Points on a hilly landscape, in no order, each with its height.
From any point a ball takes the steepest step (drop divided by distance) to one of its 2 nearest points. It stops when none of these is lower. Distance is the straight distance between rows; heights are no part of it.
q_73: [130 123  69 138 145 111 132  85 177 153 138 159 103 103 151 193 162 141
 126  98]  (h 215)
q_245: [190 178 135 104 110 104  90  79 126 117 104 129 115 159 125  97 124 161
  97 115]  (h 144)
q_357: [166 145 149 176 141  71 126 176 136 127 119  91 140  96 150 178 126 136
 210 130]  (h 178)
q_50: [113 117 148 167 124 132 120 137 105 180 119 104 158  35 138 128 108 100
 108 123]  (h 128)
q_319: [ 71  78 146 127 132 178 113 117 108 147 167 118 114 104 144 120 126 105
 119 116]  (h 75)
q_158: [118 135  77 127 109 109 133  71 172 150 134 168  90 114 137 159 137 145
 105 110]  (h 253)
q_84: [141 174 100  72 139 123 130 161 119  88 126 168 159 241 102  61 140 137
 142 138]  (h 317)
q_570: [170 154 152 134 128  96  99  90 130  99 100  97 101 165 124 115 124 155
 134  87]  (h 105)
q_740: [185 171 219 139 150 174  83 147  85 117 138 110 134 155 103 116 138 164
 148 158]  (h 467)
q_703: [145 162 152  92 115 137 144 146 155 109 103 150 108 186 101 162 133 125
 136 192]  (h 351)
q_777: [163 131 192 100  93 140 125 181 110 146 141 157 106 132  72  69  92 150
 111 162]  (h 340)
q_271: [ 99  99  59  87 152 134  97 123 141 125 189 164 127 188 126  59 136 144
 129 116]  (h 630)
q_701: [119 131 122 134 135 148 109 105 110 162 132 132 143  76 179 169 136  98
 117 152]  (h 121)
q_525: [144 150 177 122 133 141 124 135  99  89  99 105 137 159 140 149 137 112
 140 152]  (h 499)
q_745: [ 94  83  89 151 124 133 220 171 124 117  82 129 148  64 142 116 138  89
 102 112]  (h 588)
q_864: [101 125  91 110 103 111 138  50 148 121 126 144  87 129 146 140 122 158
  80 112]  (h 243)
q_236: [202 181 133 142 158 124  70 125 104 114 114 117 154 145 164 155 154 140
 172 155]  (h 438)
q_672: [138 131 108  99  96 103 122  74 125 129 109 133 109 153 134  93 120 141
  86 115]  (h 190)
q_564: [126 184 173 153 105 104 111 104 131 171 128 130 129  64 123 206 114 142
 118 122]  (h 731)
q_15: [ 89 115  93 168 121  96 196 162 157 159 112 149 140  43 115 125 133 128
 104  57]  (h 116)
q_484: [115 134  78  74 144 160 118  95 102  89 157 134 170 190 166 109 161 120
 108 155]  (h 238)
q_631: [130 130 100 107 110 132  84 131 146 211 166 194 134 101 127 123 107 132
 118 162]  (h 685)
q_884: [123 128 152 103 107 152 166 149 105  89  91 125 133 161 136 137 130  85
 124 179]  (h 525)
q_42: [163 158 207 119 146 158  94 125  92 102 120  94 125 169 127 128 136 141
 148 143]  (h 481)
q_978: [ 57  82 133 111 162 147 127 110 142  78 172 100 114 183 132 138 144 137
 142 128]  (h 561)
q_242: [152 135 108 124 129 142  84  90 111 145 120 138 136 128 165 130 134 120
 109 144]  (h 167)
q_679: [149  77  59 156 181 114 175 152 143 111 111 127 120 109 162 142 158 108
 160  87]  (h 648)
q_685: [127 120 215 143 101 141 148 175 101 121 106  86 128  91  96 110 104 105
 138 128]  (h 291)
q_746: [190 159 209 135 125 150  89 124 129 142 151 114 116 121  91 124 107 164
 137 147]  (h 449)
q_789: [102  95 105 118 120 142 150  94 117 112 122 116 126 119 157 117 133 116
  95 125]  (h 699)
q_988: [136 138 180 160 106 129  94 147 152 179 163 119 127  72  94 127  95 147
 146 102]  (h 408)
q_664: [ 60 104 139  78 111 161 145  82 110 121 166 134 119 140 138 144 126 136
  81 169]  (h 656)
q_953: [178 153 152 165 143  87  85 122 108 105 108  86 119 143 135 121 134 154
 173  99]  (h 135)
q_151: [156 176 162 134 105 130  89 104 145 177 141 153 123  74 120 190 103 142
 118 156]  (h 717)
q_734: [131 152  92 100 143 106 119 140 149  95 131 157 130 244  88  89 138 149
 153 127]  (h 339)
q_225: [ 84  77 107 120 140 184 116 105 119 148 185 131 139 109 165 137 134 110
 118 146]  (h 24)
q_292: [106  97  90 103 112 129 164 138 142  91 124 152 114 180 130 111 133 117
 126 127]  (h 579)
q_569: [ 88  98 116  81 115 157 148  80  93  98 149 129 137 143 163 103 127 135
  75 158]  (h 680)
q_78: [134 134 156 165 107 114 150 172 125 133 107 113 135  87 119 130 110 107
 148 122]  (h 261)
q_545: [ 56 124 184 102 108 154 117 105 124 160 151 131  90 125 104 168 112 136
 122 146]  (h 590)
q_524: [176 136 155 173 157  89  93 154 110 106 122  85 144 126 153 142 136 147
 208 117]  (h 156)
q_254: [148 144  80 111 111 120 149 126 151 106  95 165 132 167 145 165 152 105
 122 162]  (h 281)
q_794: [102 103  74 108 142 122  92 146 160 147 189 178 118 191  99  85 121 143
 136 139]  (h 645)
q_823: [144 118 217 117  97 155 140 179 117 131 129 116 112 127  81  88  96 123
 139 148]  (h 316)
q_916: [116 138 186 179 125 114 132 161 108 178 120  85 175  15 105 125  82 119
 108 113]  (h 100)
q_898: [ 66 101 135 149 110 101 183 119 142 116 104 124  94  96 120 148 149 141
 125  67]  (h 768)
q_707: [171 136 153 127 126 142 109 138  74 100  89  73 162 145 125  46 126 124
 112 123]  (h 522)
q_43: [115 106 114 145 101 109 174 118 101 126  64  90 129  84 117  85 116 110
  82 117]  (h 556)
q_778: [133 175  85  48 156 120 134 133  95 100 141 165 161 223 120  73 140 140
 114 170]  (h 295)
q_348: [117 134 119 121 172 151  81 126 137 126 148 135 145 177 145 187 151 116
 172 168]  (h 476)
q_515: [164 144  76 181 134  78 158 138 117 158  55  97 166  49 144 149 124 117
 108 123]  (h 252)
q_356: [ 66 121 152 161 130 109 150 108 148 129 129 115  95 100 126 181 137 141
 148  81]  (h 753)
q_730: [108  85  76 132 118 112 173 125 167 101 123 143  95 153 123 115 135 123
 131  88]  (h 601)
q_322: [134 113  38 140 155 108 160 105 162 158 130 173 111  66 152 156 148 131
 115  90]  (h 179)
q_938: [133 156 154 183 127  66 160 167 153 136 120 104 134  76 124 180 110 146
 183  83]  (h 206)
q_632: [132 107  26 101 166 157 140 103 144  93 166 152 152 162 172 146 163 131
 112 144]  (h 205)
q_945: [107 127  72  89 158 152 111 150 117 103 178 147 158 197 137  38 144 133
 139  98]  (h 618)
q_477: [123 147 142 167 111  88 156 149 140 142 104 122 133  69 119 169 116 134
 133  87]  (h 231)
q_928: [ 66 103 163 118 159 153 132 126 135  99 151 119 114 186 115 174 134 120
 162 148]  (h 532)
q_702: [ 80  76 104 124 185 148 136 118 158  54 167  89 105 202 131 130 158 144
 149  96]  (h 583)
q_169: [204 171 116 152 126 108 104 134 145 114 111 136 135 141 138 151 130 133
 161 141]  (h 417)
q_991: [194 164 155 134 101 115 123 142 142 107  98 131 132 144 113 110 122 127
 145 138]  (h 395)
q_364: [155 163 195 100 119 147 124 167 150 140 133 150 103 190  70 157 122 151
 139 203]  (h 383)
q_661: [ 97 116 171 133 118 156 119 139  94 173 135 106 126  68 141 127 118 103
 110 124]  (h 131)
q_201: [137 109 137 131 108 133 135 119  84 118  72  83 146 111 125  51 119 106
  76 136]  (h 539)
q_262: [152 115 130 193 114  89 126 145 138 155 120  88 140  56  71  83  82 133
 114  78]  (h 41)
q_283: [149 143 190 137  89 123 114 160 155 163 150 148 113 109  76 118  88 146
 141 117]  (h 387)
q_678: [112 115 129 135 117 126 141  97 119 115 109 113 106 128 151 156 140 115
 120 118]  (h 715)
q_166: [105  61  89 151 178 128 177 141 137  99 139 112 115 111 148 139 161 126
 163  72]  (h 636)
q_412: [122 119  99 179 108  84 166 158 155 168 107 114 136  55 103 100 107 137
 111  56]  (h 82)
q_849: [155 137 183 150 118 130  82 123 127 146 130 103 111  98 117 121 111 136
 133 113]  (h 430)
q_402: [129 124 155  85 124 149  99 160 118 128 156 145 113 188  91  65 110 138
 140 142]  (h 528)
q_999: [145 132 174 191 103  97 140 162 120 154 110  72 148  45  83  94  79 125
 119  98]  (h 71)
q_653: [104 114 122  81  94 128 183 148 116 101 115 146 130 169 125 109 115 107
 115 182]  (h 551)
q_38: [ 94 117 134 128 167 152 124 140 132 100 140 128 127 178 146 198 160 104
 170 164]  (h 501)
q_970: [ 89  64  95 142 143 127 170 140 157  88 145 119  91 142 120 130 141 133
 148  78]  (h 619)
q_585: [123 131  86 101 125 121  80 138 168 195 181 199 128 159 102 114 104 147
 135 169]  (h 666)
q_741: [147 126  52 113 132 122 119  97 158 125 132 172 139 157 163 154 153 122
 119 143]  (h 242)
q_310: [100 109 111 160 104 113 192 146 108 133  58 109 146  55 116 118 128 103
  86 110]  (h 571)
q_108: [135 177 105  59 145 143 116  89  86 100 131 135 152 192 141  94 147 137
  97 150]  (h 268)
q_807: [ 86 102 112 130 138 164 128 124 118 181 164 146 150  69 168 169 136 100
 111 146]  (h 79)
q_55: [136  60  66 162 155 132 155 155 123 117 114 114 123 100 157  80 141  95
 134  81]  (h 662)
q_604: [150 162 132 104 102 138  84 113 138 186 151 172 129  93 124 155 102 131
 109 167]  (h 702)
q_154: [ 99 149 170 137 108 114 125 100 138 142 121 115  95 106 122 185 128 142
 129 112]  (h 737)
q_419: [109 124 173 100 129 150 106 145 130 140 155 141 111 165 101 125 121 128
 139 157]  (h 552)
q_270: [157 164 124 134 162 132  69 106 109 123 125 127 150 153 177 187 153 120
 178 157]  (h 453)
q_217: [108 102  65 166 161 104 172 126 157 164 119 151 125  35 147 145 141 132
 112  62]  (h 150)
q_560: [183 153 118 147 138 125  63  94 115 148 116 117 153  97 154 120 128 128
 119 124]  (h 197)
q_817: [138 139 187 112  82 125 127 147 134 176 147 155  98 105  75 105  82 154
 113 158]  (h 364)
q_761: [101  94  73 107 174 150 113 121 139  68 173 116 136 198 142  82 158 136
 143  90]  (h 603)
q_455: [159 146 183 109 128 144 106 148  97 106 120 110 121 166 107  49 112 127
 123 130]  (h 505)
q_985: [ 52 113 171 113 115 168 147  86 116 131 149 126 114 108 138 185 126 123
 106 143]  (h 622)
q_375: [168 147 118 117 115 112 117 165 160 104 115 149 133 194  95  88 132 124
 162 132]  (h 368)
q_36: [174 145 110 168 129  95 109 104 117 157  88 105 145  59 147 155 119 115
 121 130]  (h 227)
q_162: [116 143 181 115 129 161 126 151 122 152 141 136 128 133 105 171 117 103
 157 163]  (h 576)
q_3: [133 131  55 102 171 140 116  69 118  89 153 134 160 176 180 126 166 137
  99 121]  (h 210)
q_738: [126  86  89 141 115 143 186 158 102 106  90 110 151 102 157  90 140  74
 106 136]  (h 604)
q_629: [154 166 136 108  89 106 153 125 152 104  83 147 111 174 124 164 136 128
 123 164]  (h 320)

Call two points neighbours if one is among the 2 nearest of the other. Go from one point of each pair to the other, from neighbour to neighbour, staying as low as possible. Name the highest point that can't be avoided.
q_455 / q_570 | q_310
q_225 / q_262 | q_661
q_632 / q_455 | q_419
q_262 / q_570 | q_158

For each start below, name the point where the ball stops.
q_738 | q_455
q_158 | q_262
q_36 | q_225
q_42 | q_570
q_777 | q_570
q_38 | q_632
q_734 | q_632
q_679 | q_570
q_55 | q_570
q_271 | q_632
